Points on a hilly landscape, in no order, each with its height.
From any point a ball rolls to the lowest of the 2 points nearest to it. It stops when none of these is lower. Distance is the straight distance between rows; heights are no part of it.
sutop: [142 151 168 146  90 134 112 121  70 129 138  76 138 160 166 204 156 113
 160 114 184 129  97 152  92 119 118 126  91 169 161 131 102 127]  h=289
vot: [104 136  76 133 116 137 156 145 143 102 125  81 136 149 124 100 191 154
 143 176 124 110 131 137 131  97 136 129 108  83 158 158 140 102]  h=285
raku: [112 113 128 161 140 126 126 144  79  32 189  94 107 154 166 113 137 138
 143 167 129 114 183 109 145  79 158 119 139 123  99 114 172 118]  h=317
dap: [168 133  79 116 155  84 103  95  99 150 158 118 135  92 107 195  75  94
 165 114  89  70 127 131  98 113 117 118 147 146 131 104 126 132]  h=483
mesed: [142 156  93 118 123 139 135  86  71 104 132 109 135 122 115 182 158 139
 183 103 123  87  97 120 141 101  72 111  81 134 171 139 117  78]  h=550
Rurap: [102 151 104 156 192 122  91 133 136  92 172 131 103 113 148 138 118 100
 106 123 138  80 163  80 138 100 184 160 166 123  95 153 133  97]  h=813
vazev: [167 129 112 128 122  96 111  80  83 144 153 124 146 116  81 204 121 167
 184 103 114  65 129 202 129 159 103 119 117 142 136  97 138 180]  h=599
nek: [136 140 100 126  98 166 166 176  75  90 128 117  49 165 144 125  87  84
 164 117  97 175 133  65 123  41  92 110 131  98 148  98 189 129]  h=227
bak: [106 117 182 147  86 129 104  99 116 134 150  88 171 175  94 198 126 116
 150 130 120 133  87  99 115 163  78 127  80 183 113 149 106 140]  h=271
falus: [ 85 108 135 149 123 146 153 155 180 178 125 139 106 136 143  64 151 103
 115 122 110 183  91 102 124 119 117 149 120 119 150 139  80 105]  h=493
deru: [174 158 149 111 196  87 155 132 140 102 123 160 134 105  83 121 113 163
 166 163 119 159  92 114 141 118 161 111 112  85 116 142 180 110]  h=584
rer: [ 89 117 159 152 132 131  74 105 117 152 189 105 104 137 161  73 168  99
 109 142 143 145 117 158 109 140 118  81 150 135 121 112 103 167]  h=684
lozu: [123 117 137 171 138 157 114 136  80  82 170 114 120 153 114 186 120 159
 125 131 125 147 118 127 154 131 133 133  63 130 101  80 145 111]  h=395
Biri: [130 112 149 123 125 140 146  91 102 122 116 155 154 143  88 125 112 148
 148  88 112  31  86 157 179 168 110 124 108 181 164 133 116 113]  h=277
Vekir: [118 139 109 153  94 143 149 144 147 140 118  99 119 115 123  98 203 138
 140 196 145 132 132 152 133 145 115 150  73 111 154 179 110  99]  h=236
bafa: [ 87  91 134 139 162 123 148 152 180 133 157 148  88 122 101  80 125 110
  75 128  88 153 134 130 133 154 138 156 139  78  57  89 119 141]  h=414
Tabo: [128 140 122 132 100 126 164 172 102  53 136 136  92 155 132 141  95 107
 142 135 118 173 144  42 104  80 139 126 113 113 131 113 184 101]  h=164
vozu: [113 132 136  71 162 165 137 110  81 145 161 122 110 122 110 120  72  91
 188 108 117 148 109  93 154 103  76  80 121 148 114 111 182  99]  h=412
pufo: [170 133 127 127  99 159 156 142  73 106  96 145 179 169 112 143 166 186
 137 127 159 149  83 185 169 129 107 141  55 106 124 103 177 126]  h=293
fodeb: [124 103 121 152 144 116 168 122 133 162 141 127  84  54 114 118 145 116
 128 157 111 105 155 212 121 199 110 136 171 101  80  94  94 148]  h=551
temup: [ 98 109 143 158 143 111 141 160 102  62 156 141  61 141 145 124 132 137
  56 157 100 143 176 120 147 104 148 161 132  95  87  94 157  89]  h=229
lov: [120 139 130 133 117 158 110 113  86 103 139  94 141 156 103 208 108 127
 169 116 125 143 107  99 127 141  93 140  56 152 106 123 144 123]  h=340
bok: [170 121 153 137  86 156 168 153  82 155 101 146 123 154 133 148 183 179
 144  99 158 174  90 205 128 135 112 135  74 107 122 100 137 143]  h=342
geg: [117 123 172 154  60 139 139 116 119 114 107 103 168 151  99 133 176 111
 112 173 147  63 123 149 151 205 103 158 113 159 162 177 102 132]  h=328
zusol: [129 139  58 146 121 160 109 147 105  96 118 122 134 143 140 123 147 151
 133 146 112 136 134 115 128 110 154 150  99 113 169 113 150 133]  h=336
Lubus: [126 123  52 125 161 115  91 123  99 151 164 111 117 102 111 180 100 105
 148 127 121 127 111 108 125  86 125 110 139 114 138 107 116 140]  h=445
Vivel: [101 103 144 109  67  96  90 114 135 166 116 118 152 137 147 120 166 111
  95  88 105 154 125 110  94 128 129  64 165 161 124 112 112 177]  h=521
fani: [123 157 124 119  78 121 125 120 174  96 118  91 158 165 126 123 167 116
 108 130 131 180 162  71  80 111 147 137 126 148 106 153 144 144]  h=679
tapup: [ 78 117 143  84 109 120 187 179 200  99 138 121 116 179 146  68 123 119
 129  90 130 168 156  75 123 106 135 102 153 109  83 159 172 115]  h=260
lum: [ 88  99 141 165 126 173 119 191 136 133 154 135  91 144 165  33 136 114
 118 114 119 154  98  99 163  77 118 117 135 105 161 124 155 148]  h=575
pezuk: [120 147 143 123 128 114 119 179 122  92 149 129  98 122 116 131  91 126
 116 148 164 155 162 103 136 127 187 134 146 125  82 129 179  91]  h=217
peb: [130 146 125  67 141 122 116  85 146 150 126 117 158 106 145  68 118 121
 151 100 101 137 159  86 116  83 116  77 204 154 158 167 125 134]  h=850
vagag: [114  75  93  96 110 120 108 123 110 138 138 110 175 139 115 156 109 117
 137  92 130  89 111 110 166 131 106  93 142 164 122 116 152 112]  h=152
zulad: [107 118  84 156 136 124 165 140 164  95 145  78 119 152 160 105 209 145
 110 189 122 121 155 126 126 116 111 148 101  75  82 152 129  68]  h=315
Gen: [117 122 160 138  82 113 120 127 168 123 132  79 190 167  96 205 130 116
 115 130 151 122 135 106  90 172 137 145  85 163  88 160  98 161]  h=198
mok: [ 92 130 139 136 170 124 125 109 129 148 193 121 113 119 102  75 174 108
 133 125 131 125 116 118 142 127 117 102 122 139 110 155 107 159]  h=653
rike: [157 133  92 123 166  97 135 136 212 147  84 161  95 123 166 122 132 150
  59 128 124 149 139 172 104 148 139 172 142  77  64 101 113 119]  h=398
neno: [152 157  91  97 166 130  95 123 102 109 162 103 118  90 120 136  94  83
 164 126 139 129 155  87 110  58 161 129 185 118 119 158 161  92]  h=832
vola: [118 162 127 120 156 115 145 138 164 109  84 143 109 124 140 154  95 153
  78 128 142 147 155 122 113 169 184 164 125 149  73 121 120  78]  h=472
rupi: [148 129 118 126 109 111 125 123 163 102 152 105 133 105 128  92 206 119
 137 161 127 112 152 135 113 127 184 130 146 127 113 181 127 142]  h=655
Vud: [167 117 109 128 114 100 154 149 114  86  97 157 133 121 154 140 151 144
 122 171 153 134 146 164 119 161 180 158 102 129  94 109 153 112]  h=230
Figeg: [209 122 155 146 150 127 143 128 119  87 125 182 126 100  95 110  94 161
 143 157 134 178 112 131 145 110 179 121 110  93 125 122 165 167]  h=620
Fek: [136 158  99  89 117 112 151  91 133 170  49 135 162  98  57 201  75 190
 139 137  87  85 155 153 141 169  95 102 151 120 167 150 126 143]  h=390
mopub: [ 93 157 125 137 111 145 123 170 137  70 113 102 120 157 141 144 111 128
 107 135 116 153 188  40 112 114 150 171 113 134 120 127 172 103]  h=87
momul: [ 95 103 119 113 103 106 141 158 128 154 130  83  99 137 143  84 163 120
 127 129 159 187 118 147 122  73 133  96 146 128  86 134 161 114]  h=883
Givo: [110 144 161 166 150 103 115 106 133 143 177 115  59 102 111 120 160  96
  69 144 129 144 131 159  99 183 144 154 153 119  67 115  52 157]  h=763
tisep: [ 94 136 123 101  99 126 165 116 214 124 103  99 140 145 177  82 225 129
 106 142 115 122 155 112 125 111  62 139 146 103 128 163 108  95]  h=365
Leno: [132 133  95 115  86 127 159 139 171 142  85 100 141 125 184 114 203 111
 104 133 128 111 134 128 114 143 109 161 137 133 158 168  90  98]  h=387
zun: [144 131  78  89 141 129 134  67  89 124 110 141 166 114  99 174 113 163
 187 135  83  76 151 155 161 160  92  89 134 146 160 105 166 103]  h=538
kiga: [110  83 163 144  36 121 143 151 159 170  77 133 144 163 149 165 176 114
 110 134 122 102 128 155 106 172  93 148 108 152 162 144  91 137]  h=451
munup: [150 123  77 112 163 103 152 148 190 118  80 155 113 126 171 144 112 141
  72 106 136  95 143 154 126 152 135 161 140 129  71 131 126  77]  h=434
bam: [120 134 153 132 113 167  66 112 103 124 161 101 196 171 162  84 200 121
 152 152 191 124  93 161 128 115 101  89 121 125 178 143 133 164]  h=722
gavem: [102 181 114 143 200 154  64  89 129 138 152 122 154 102 141 114  98  91
 144 125 123 111 127  64 134  94 124 136 157 137 171 142  94 144]  h=598
Gek: [ 72  80 172 157 124 107 103 124 131 111 188 109 122 154 161 144 128 102
  87 108 112 134 147  84 137 116 124 128 110 148  83 120 127 121]  h=719
Nidar: [103 134  97 124 147 101 175 152 167 210 103 106 103 119  58 166 134 169
 119 134 143  99 107 181 146 141 107 143  76  64 142 171  75 138]  h=640
nad: [127 145 106  71 120 114 134 146 200  96 126  96 149 163 115 157 107 130
 111  92 128 178 162  62  76 122 131 140 121 112  75 149 168 125]  h=689
vop: [157 102  75 134 115 109 130 165 152 135 101 158 145 101 142 104 109 106
  98 134 154 124 112 142 142 118 190 162 133 125 128 158 124 112]  h=320
duzi: [109 146 140 144 168 109 128 114 163 176 129 140  74 100 121 145 126 135
  89 122 121 137 125 148 102 148 143 140 130 133  92 119  60 143]  h=786
Rutod: [139 123 134  96 146 210 125 132  56 135 127 148 121 143 139 136  67  78
 178  57 119 149  88 113 170  92  57 124 103 119 119  99 177 103]  h=350
lem: [144 127  89 132 129 145 115 161  83  53 159 103 134 141 141 121 117 100
 190 142 143 111 149  91 134  50 143 129 135 118 143 120 190 119]  h=347
mipo: [ 82 167 172 141 200 144 120  85 174 131 139 137 163 126 195 106 137  94
  94 130 133  72 141 107 135 155 111 156 135 167 136 125  61 120]  h=780
fufo: [132 143 162 131 117  98 122  76  92 172 143 120 136  90  83 172 124 141
 169 118 113  88 152 151 124 162 142  87 117 167 133 135 101 172]  h=558
zol: [137 111 113 112 117 145 128 106  83 114 103 130 162 163  48 170  92 144
 163  75 124  64  81 146 167 150  69 123 112 137 159 123 158 112]  h=162
Vini: [159 125 170 153  81 130  94 165 130 134 129 180  97 123 118 107 109 118
 101 120 133 206 101 101  91 102 188 135 134 128 150 134 132 158]  h=694
pibo: [149 116  75 159 184  74 146 132 181 162  91 154  99  83 134 147 113 146
  68 160 111 105 124 179 134 163 158 155 148  79  88  84  78 139]  h=448
Pigat: [122 129 153 132 165 139  90  85  63 144 163 154 139 124 175 120  79  97
 136  92 166  72  93 142 159 119 109 113 135 191 183 106 122 120]  h=732
zafe: [ 98  94 126 123 119 102 173 132 130 197 133  94 105 109 106 147 134 144
 123 130 133  48 107 204 143 147 110 127 109 105 154 159  83 165]  h=648
mus: [170 109 165 172  93 110 180 134 121 140  86 156 109 117 139 152 158 161
 139 155 130 148  92 208 133 162 133 141  87 111 128 103 107 146]  h=400
Geza: [130 139 119  85 156  76 149 136 127 156  98 103 152 125  76 207  59 158
 148 132 155  77 125 142 126 180 132 122 115 137 109 130 122 118]  h=358
sitoz: [169 130 122 107  85 123 165 133 192 132  80 120 135 123 131  77 157 129
 135 172 142 179 170 174  93 196 130 184 136  91  64 107 140 140]  h=334
zap: [164 140 162 138  83 165 112 178  89  84 136 152  90 146 103 101  82 130
 154 105 122 191 151  95 134 102 149 123 127 101 153  90 185 155]  h=690
Lagi: [ 86 109 142 175 127 154 102 154  81  81 142 156  83 151 131 155 107 168
  73 151 116 149 161 137 158 143 143 158 109 128  97  51 176 111]  h=329
kalat: [ 89 124 167 132 117 159  90 115  98 111 171  84 137 178 183  64 173 129
 137 166 154 143 123 147 116  85  93  66 144 110 144 100 138 177]  h=707
dama: [141 146 106 132 138 104 185 128 145 187  73 131 118  98  99 159 118 187
 119 159 120 109 106 168 152 128 105 138  89  81 198 192  83  97]  h=600
sosi: [ 89 150 109  90 135 138 179 149 200  97 106 109 119 171 142  78 160 153
 127 122 139 158 165 100 109 131 116 120 117  88  90 165 153  79]  h=294
nif: [150 153 104 123 159  81 170 135 138 161  56 137 140 114 106 214  78 180
 137 123 123  89 115 143 118 125 139 149 101 102 193 148  84  93]  h=559
teg: [137 131 198 134 114 181 142 135 174 138 106 153  92  90 145  48 120 109
 106 136  94 188 153 138 117 181 149 138 186 136 109 126 102 123]  h=680
dopif: [171 119 114 130 119 114 144  96  77 117 113 141 137 112 119 213 158 177
 162  82 122  70 102 141 113  83  86 121 108 142 180 125 114 130]  h=528
pip: [121 106 126 112  93 138  87 111 123 177 114 137 128 119 120 122 105 117
 151  90  93 196 110 101 102 107 120  68 163 154 148 111 116 182]  h=572
duli: [148 172 138 137 167  76 155 126 167 121  80 131 122 141 108 148 171 178
 103 203 124 174 149 117 127 143 159 152  85  76 105 125 150 140]  h=552
vedu: [133 152  82 108 139 110 134 138 194 159  64 141 141 124 108 135 112 169
  92 105  87 134 145 124 124 129 132 129 126 104 137 150  96 132]  h=839
nono: [153 139 130 125 115 102 139 106 147 129 124 141 149  92 102 148 182 164
 134 140 115  95 136 147 115 137 143 125 131 127 139 179 102 145]  h=636
Biv: [171 184 106 136 195  90 148 121 173 159  89 119 126  96 104 172 133 193
 120 192 143 136 132 154 131 160 169 152  88  72 120 154 119 133]  h=519
Riko: [116  81 136 161  94 175  74 171 139 155 116 173 120 147 152  68 124 115
  97 114 107 155  92 134 153 123 149 127 133 109 181 101 123 162]  h=626
bafal: [139 106  97 140 141 126 105 123  79  85 184 109 112 142 155 114 133  89
 163  93 149 127 110  78 113  25 119  87 146 126 143 107 166 147]  h=373
Zise: [132 115 128 134 149 152 123 118 112 118 148 170 113 100  99  86 135 141
 136 100  77 132 106 120 139 111 153 107 129 136 158 117 125 157]  h=605
Vopo: [181  78  98 129  79 131 138 170 136 147  69 184 160 132 142  69 108 118
  99 143 138 163 119 157 119 141 147 162 119 125 164 161 130 126]  h=381
piti: [119 113 136 130 107 127 133 165 117  33 142 108 120 144 157  95 127 119
 108 162 148 134 204 109 121 133 175 149 148 153  77 117 189 123]  h=280
nim: [121  82 186 145  69 121 114 159 129  83 169 124 134 161 123 139 134 114
  83 114 136 162 126  86 120 127 135 132 118 140 100 106 161 149]  h=703
Fatu: [126 109 129  96 120 135 137 176 212 128 135 142  99 151 164  38 107  90
 107  75 164 150 143 100 122  90 148 136 167 103  77 167 155 126]  h=216
Zinut: [121 134 119  75 132 128 135 101 122 137 143 111 157 136 108  74 127 130
 177 117 116 143 105  93 149  71  77  69 178 130 175 133 155 131]  h=862
dedo: [126 138  91  91 110 135 147 105  86 126  82 114 144 129 138 180 118 136
 180 133 143 118 118 112 141 117 105 126 100 166 158 137 150  54]  h=532
taf: [174 122 131 168 148 105 183 156 180 117 108 160 107  72 146 136 163 120
 115 162 118 136 133 150  95 168 135 179 123 100 119 111  66 103]  h=306
rugup: [ 81  84 131 160 114 159 167 165 145 135 144 139  63 153 130  32 162 120
 122 136  84 173 119 122 121 118 114 123 136  95 125 100 117 125]  h=534
zasi: [110 140 167 154 159 106  93  79  92 159 196 121 133 133 139 121 152 109
 143 123 148 115 102 113 114 108  84  78  98 153 164 143  91 160]  h=685
Noz: [137 120 130 129  75 111 127 144 161 102 132  91 173 140 104 141 210 137
 101 155 122 135 140 111  94 132 156 127 112 120  92 174 142 166]  h=668
rit: [106  98 138 109  61 121 108 132 168 168  77 120 173 146 148 146 159  98
  98  91 139 120 119 118 117 151 119 119 137 170 134 142  98 152]  h=486
zelid: [103 134 188 167 124 151 151  86 109 103 130 115 162 153 116 120 141 125
 131 138 130  42  86 132 168 159  97 154 103 175 171 174  89  95]  h=243
bili: [146 150 135  79 113 120 153 107 112 167  76 131 147 106  75 216  60 137
 149 133 103 132 128 130 133 162 108 107 106 140 121 117 134 126]  h=259
Kipak: [163 134 115  89  97 173 141 161  63 112 111 155  96 126 143 130  52  97
 177  96  95 159 112 107 143  76  74 110 123 109 125  88 206 124]  h=291
Tuf: [102 143 158 152 157 150  72 144  76 154 178 152  91 121 171  36 104  84
 105 106 184 153  95 137 160  74 138  93 174 124 157 105 132 156]  h=675
safit: [148 114 101  96 149 123 159 117 195 152  78 143 138  81 118 127 117 157
 105 106  95  78 138 177 139 147 127 135 153 114 110 174  74 127]  h=823
budo: [163 175  69 123 148  98 127 107 124 154 100 127 146 103 103 226  82 119
 164 132 109 103 120 113  96 125 136 150 124 121 158 122  96 110]  h=520
Denu: [130 138 134 137 156 167 100  98  68  92 159 152 125 116 113 132 100 128
 157  97 102 127 140 105 151 114 139 106 136 140 132  97 162 152]  h=555
Mif: [ 99 140 199 150 116 125  89 137 138 124 174 103  93 138 116 114 143  70
  78 129 157 184 136 133 109 164 167 163 151 152  67 127  88 126]  h=742
malog: [145  84 105  84 110  99 130 115 117 101 114 150 185 136  51 170 102 139
 155 104 107  94  90 129 160 160 108 102 130 144 109 127 183 118]  h=36
roka: [100 136 126 156 183 139 123 131 164 118 141 141 118 121 161  87 122 101
 106 110 135  90 123 115 146 143 155 151 138 147 121 156  97 101]  h=797
Fadaf: [ 53  96 194 158 164 124 122 152 114  92 169 127 128 144 188  88 105 118
  93 132 116 132 154  46 162 103 106 127 125 147  99 126 156 101]  h=738
laga: [ 81 122 170 132 179 129  96 100 119 153 152 163 170 116 198 108  87  90
  98 139 144  64 114 120 139 142 121 131 148 174 152  98  85 126]  h=760
fugug: [160 156 104 170 160 106 137 129 139 158 101 143 122 105 119 155 110 161
 104 180 135 141 108 172 124 150 184 166  95 118 144 116 107 133]  h=466
zelur: [132 140 175 154 118 206  82 194  79  87 154 130 114 163 138  69 100 119
 154  93 142 153 131  95 159 111 117 105 130 110 157  94 187 188]  h=715
gopi: [147  92 131 128  97 137 155 150 159 165  85 170 135 110 120  71 129 135
 125 117 121 166  79 125 139 115 138 132 125 144 169 179 102  96]  h=442
Guse: [ 95  79  84  81 117 109 101 143 129 135 146  98 158 137 144 148  86 111
 104 111 154 112 155 118 147 131 130 111 162 158  65 108 182 125]  h=206
Tun: [149 144  90  89 129 122 100 113 150 105 138 121 161 100 146 107 122 106
 145  97 126 129 144 100 120  88 165 116 194 142 121 157 121 134]  h=841
gelut: [ 83 111 124 145 108 127 157 171 150  59 149 123  81 193 139 105 126 150
  76 131 111 149 186  64 120  93 147 154 126 106 108  98 164 120]  h=160
tosov: [129 147 183 117 147 143 152 114 151 156 121 173  96  80  99  65 123 155
 129 130  85 195 125 151 134 134 161 110 153 139  97 150 112 136]  h=724
Zin: [203 117 181 152 108 149 122 165  96  98 119 203 104 134 108 122  83 157
 121 100 142 203 101 128 132 102 171 155 110 101 147 103 164 163]  h=657
baraf: [146 121 118 150  63 110 174 145 179 170  65 140 126 137 170 158 168 111
 112 131 129 140 133 146  92 165 121 179 121 144 169 133  76  99]  h=415
nudol: [115 133 131 130 137  93 128  83 117 198 157 106 118 113  59 147 103 155
 152 117 134  35 124 177 143 171 113 118 127 140 160 155  95 186]  h=607
Duzik: [132  88 104 100 108 141 118 167 184 154 108 145 160 131 166  63  96  79
 105  97 173 117 138 114 144 105 158 165 171 134 107 171 140 112]  h=263
Fefal: [ 75 118 179 117 161 131 104  86 141 144 189 120 195 134 157  69 159  95
 126 174 164  74 129 128 147 139 102 109 157 168 106 143 119 133]  h=728
Modo: [130 167 103 117 142 152  88  84  88 163 124 122 128  92 164 128  78 111
 172 138 100 150 158 106 120  85 120 101 174 164 171 105 107 123]  h=496
gozo: [138  91 120 150 177  76 184 147 160 165 102 128 103  83 120 153 131 144
 117 159 110  81 138 199 136 194  96 145 138  82  96  79  84 177]  h=502
mip: [148 137 183 155  99 136  86 146 128 132 161 149  93 118 137 126 140  81
  94 127 137 187 125 131 104 133 192 159 171 141 136 135  93 127]  h=723
Denib: [141 152  60 116 128 139 111 137 203 110  70 154 170 152 125 129 121 140
  70 118 111 121 162 112 122 149 155 205 116 111 139 152 116 133]  h=854
fos: [ 90 175 186 104 157 154  84  98 152 119 162 121 192 129 163  90 112  94
 130 144 170 104 166  90 141 152 140 125 163 166 107 139 132 142]  h=747
sodav: [173 145 117 157 136 126 147 134 186 112 115 151  77  97 144 102 153 124
  85 141 119 167 160 148  82 168 132 200 171  89  79  76  87 131]  h=353
Sali: [141 150 121 128 163 126 128 120  93 138 136 126 134 107  86 168  55 146
 161 138 127  89 129 160 144 169 171 123 120 144 115 109 134 126]  h=431
Lesut: [159 117 128 144 119 129  93  91  98 138 127 131 140 143 118 180 139 126
 135  87 122  72  80 139 121 125 127 123 114 165 187 133  81 160]  h=495
kavef: [147  93  99 125  97 148 142 141  92 115 109 128 187 188  92 158 124 155
 140 103 159  97  76 169 157 138 101 138  80 124 116 116 141 128]  h=242
Faba: [130 174 149 142 137 155  47  88  66 143 155 145 120 109 187 162  68  60
 153 127 120 147 124  83 104  96 110 111 169 151 183  85 111 156]  h=433
Ves: [157 162 124 107 212  73 153 139 147 132 116 127 138  99  87 171 133 192
 153 155 125 119 128 128 105 134 149 108 109  90 114 168 146  98]  h=554
sif: [ 78 141 185 131 166  95 110  69 122 169 183 106 161 126 137  99 148  94
 146 156 192  64 109 152 138 136  76 111 123 138 143 161  70 132]  h=709
Zus: [130 109 137 109  40 131 105 107  86 128  64  96 183 164 137 157 135 129
 131 123 162  87 131 167 128 184 107 116 113 187 176 139 135 147]  h=421
popub: [131 159  72  66 149 121 126  93 114 158  91 124 151 119  52 181  82 146
 173 156  94  87 127 149 131 164  71  95 146 109 159 165 158  93]  h=477
ruput: [132 138 115 122 153 184 155 133 196 138 105 150  88  84 140  34 125 129
 123 134  86 152 172 154 145 176 140 139 198 108  91 110 133 116]  h=641
pibup: [130 157  93 112 178 166 100  84 124 142 140 156 145 116 120 148  87  75
 168 126  80 119 126  68 134 108  99 107 146 136 169 127 117 105]  h=553
duku: [133 109 105  87 125 118 113 134  95 130 148 112  95  95 105 151  84 113
 130 122 145 146 150 119 129 112 156 103 153 151  69 111 167  98]  h=121
zivak: [162 135 110 137 156  57 130  90  78 150 150 122 138 119  91 216 108 182
 138 129 124  99 128 193 132 136 114 104  86 105 118  49 143 191]  h=622
Libik: [133 119  82  88 142 101 146 110 103 121 101 154 137 103  93 136 145 183
 130 131  90  65 145 158 153 146 114  75 125 125 142 133 137  90]  h=579
soki: [122 128 110 100 127 128 184 155 213 119 102 132  76 182 148  75 139 165
 105 106 108 179 165 127 105 129 115 133 154  78  86 102 139 112]  h=330
vemo: [ 76 131 111 114 157 129 109 143 172 101 162  74 108 173 103 143  88 134
  93 115 142 174 169  62  97 101 125 141 139  93  60 130 167 127]  h=702
bet: [157 140 165 144  99 193  96 131  78  95 140 115 153 175 151 102 190 120
 150 112 175 147  89 145 127 112 134 123  93 123 174 137 137 139]  h=735
kegav: [101 122 115  93 109 132 129 122 111 148 135 102 118 134 138  92 163 149
 149 114 122 161 107 136 134  87 106  63 140 119 139 135 135 144]  h=873
Golun: [100 158 123 159 180 163  92 128 115 151 160 139 107 104 162  63 120 113
 117 139 130 151 111 108 145  86 155 132 158 130 182 137 114 142]  h=639
situ: [139 120 166 135 134 132 124 100 130 197 135 155  96  63 103  86 123 135
 126 108  93 146 126 165 128 151 143  92 145 148 142 155  57 172]  h=769
Pel: [ 78 128 115 118 164 116 134 110 168  98 129  96 141 144 168 127 198 147
 118 141 113  89 148 108 120 114  83 122 127 104 106 188 107  77]  h=341
Gez: [135 119 188 143 161 174  75 135  55 156 157 165 127 123 190  88  82 106
 135  93 183 129 107 150 178 123 133 113 157 160 164 102 132 129]  h=706
Kugi: [112 121 131 133 120 135  64 122  92 123 140 130 130 133 174 153 108  82
 120 106 157 151 104  78 115  88 120 106 135 169 172  93 129 137]  h=371
zemif: [134 146  59 161 124 143 127 135 117 162 104 120 109 113 117 140 155 180
 132 157 128 137 114 175 133 125 144 153  88 100 159 117 117 127]  h=399
baze: [145 108  82 107 156  96 104 111 122 135 187 119 111 126 107 143 125  72
 176 102 100 137  83  83 104  48 110  93 137 117 127 139 133 134]  h=406
mizu: [137 120 133 112  97 113 126 105  87 148  94  97 150 148 130 189  92 131
 152 107 148  60 113 175 131 138 111 131 111 173 169 112 108 147]  h=458
kani: [ 98 151 134 118 139  86 169 133 175 119 135 126  70 140 130 109 145 177
  76 133 105 183 160 124  96 118 120 133 117  80  66  82 134 110]  h=367
meb: [127  85 131 164 138 130 156 166 164 125 152 154 102 103 134 107 151 104
 106 150 126 131 101 144 128 169 132 163 137  95  89 103 111  97]  h=357
nobe: [142  76 140 159 133 169  92 142 114 139 140 198  87 121 121  76 111 136
 107  73  93 179  74 149 124  83 144 105 139 118 152  93 117 180]  h=658
moput: [134 138 186 140  49 118 134  78  92 118  99  85 205 159 100 172 158 117
 150 157 181  41 145 160 143 165  86 136 121 179 188 167 140 141]  h=380
sizum: [118 137 117  79 127 149 138 117  81 145 100 140 137  94 111 130  64 126
 171 127 128 140 123 109 148 131 127  99 133 171 135 147 168  67]  h=484
karog: [109 103 127  96 125  99 162  82 131 149 126 124 131 104 126 137 184 162
 142 122 106  61 152 163 150 123 100  88 135 138 148 167 125 115]  h=610
Pata: [122  79 140 122  88 102 122 137 143 111 139 119 171 161  80 154 155 152
 101 138 120 144 111 107 112 120 132 106  85 129  92 120 158 146]  h=683
lepi: [125 121 194 175  99 199  82 174  94  90 159 141 124 184 150  73 156 105
 116 115 167 159 113 111 153 123 142 130  96 115 163 100 158 154]  h=737
dem: [144  99 104 151 129 155 168 133 168 129 111 146 125  59 118  84 152 144
 146 145 101 149 147 165 133 206 106 149 193  99 108  95 112 125]  h=601
bufan: [151 156 125 129 100 122 175 147 130  99  94 132 136 132 145 138 168 151
 131 170 132 146 127 136 122 152 144 160  71 139 131 155 119  99]  h=169
fiz: [138 169 105 133 168 126  79 142 129  78 178  96 140 120 158 129 113  75
 143 133 153  84 172  40 119  81 148 145 173 127 101 136 166 112]  h=824
Koro: [117 161 154 121 157  75 143 145 146 122 110 146 112 148 110 179 123 146
  85 143 126 175 126  89 110 149 152 152  80 118 103 112 143 113]  h=516
gutim: [145 125 131 142  69 125 100 120 114 100 126  88 174 153 109 191 157  96
 139 138 176 115 111 128 102 135 137 136  90 163 161 158 114 155]  h=249
Pof: [138 137 142 127 148 138 106  81  56 138 159 130 107 106 101 141  99 136
 179 115 120 114 146 170 148 145 164 103 139 190 119 103 138 143]  h=500
Nep: [158 145 163 140 123 163 102 110  62 119 153 113 143 158 187 175 145  92
 158  84 165 160  90 104 105  82  76 117 100 157 166 105 128 112]  h=326
des: [152 154 126 143 165  95 165 116 156 170 103 130  96  81 126 165 103 161
 121 128 114  77 138 177 100 143 147 158 142 127 118 152  49 133]  h=807
rapos: [172 103 121 114  86 124 179 159 138  88  93 140 129  95 154  69 151 106
 112 171 132 160 162 159  98 155 167 154 148 103  84 116 158 116]  h=286

Where does a ball stop that starts at each point below?
nif | duku
Zin | bufan
pip | bufan

Call two points neighbours if one is among the 2 nearest of the other. Go from one point of each pair to the other, from neighbour to neighbour, staying as low as possible. Name the highest point that can't be avoided.
Gen, malog | mesed
malog, duku | Guse
bili, malog | zafe
duku, zelid | Biri
taf, bufan | sodav
mok, bufan | lepi
mopub, Gen | lozu
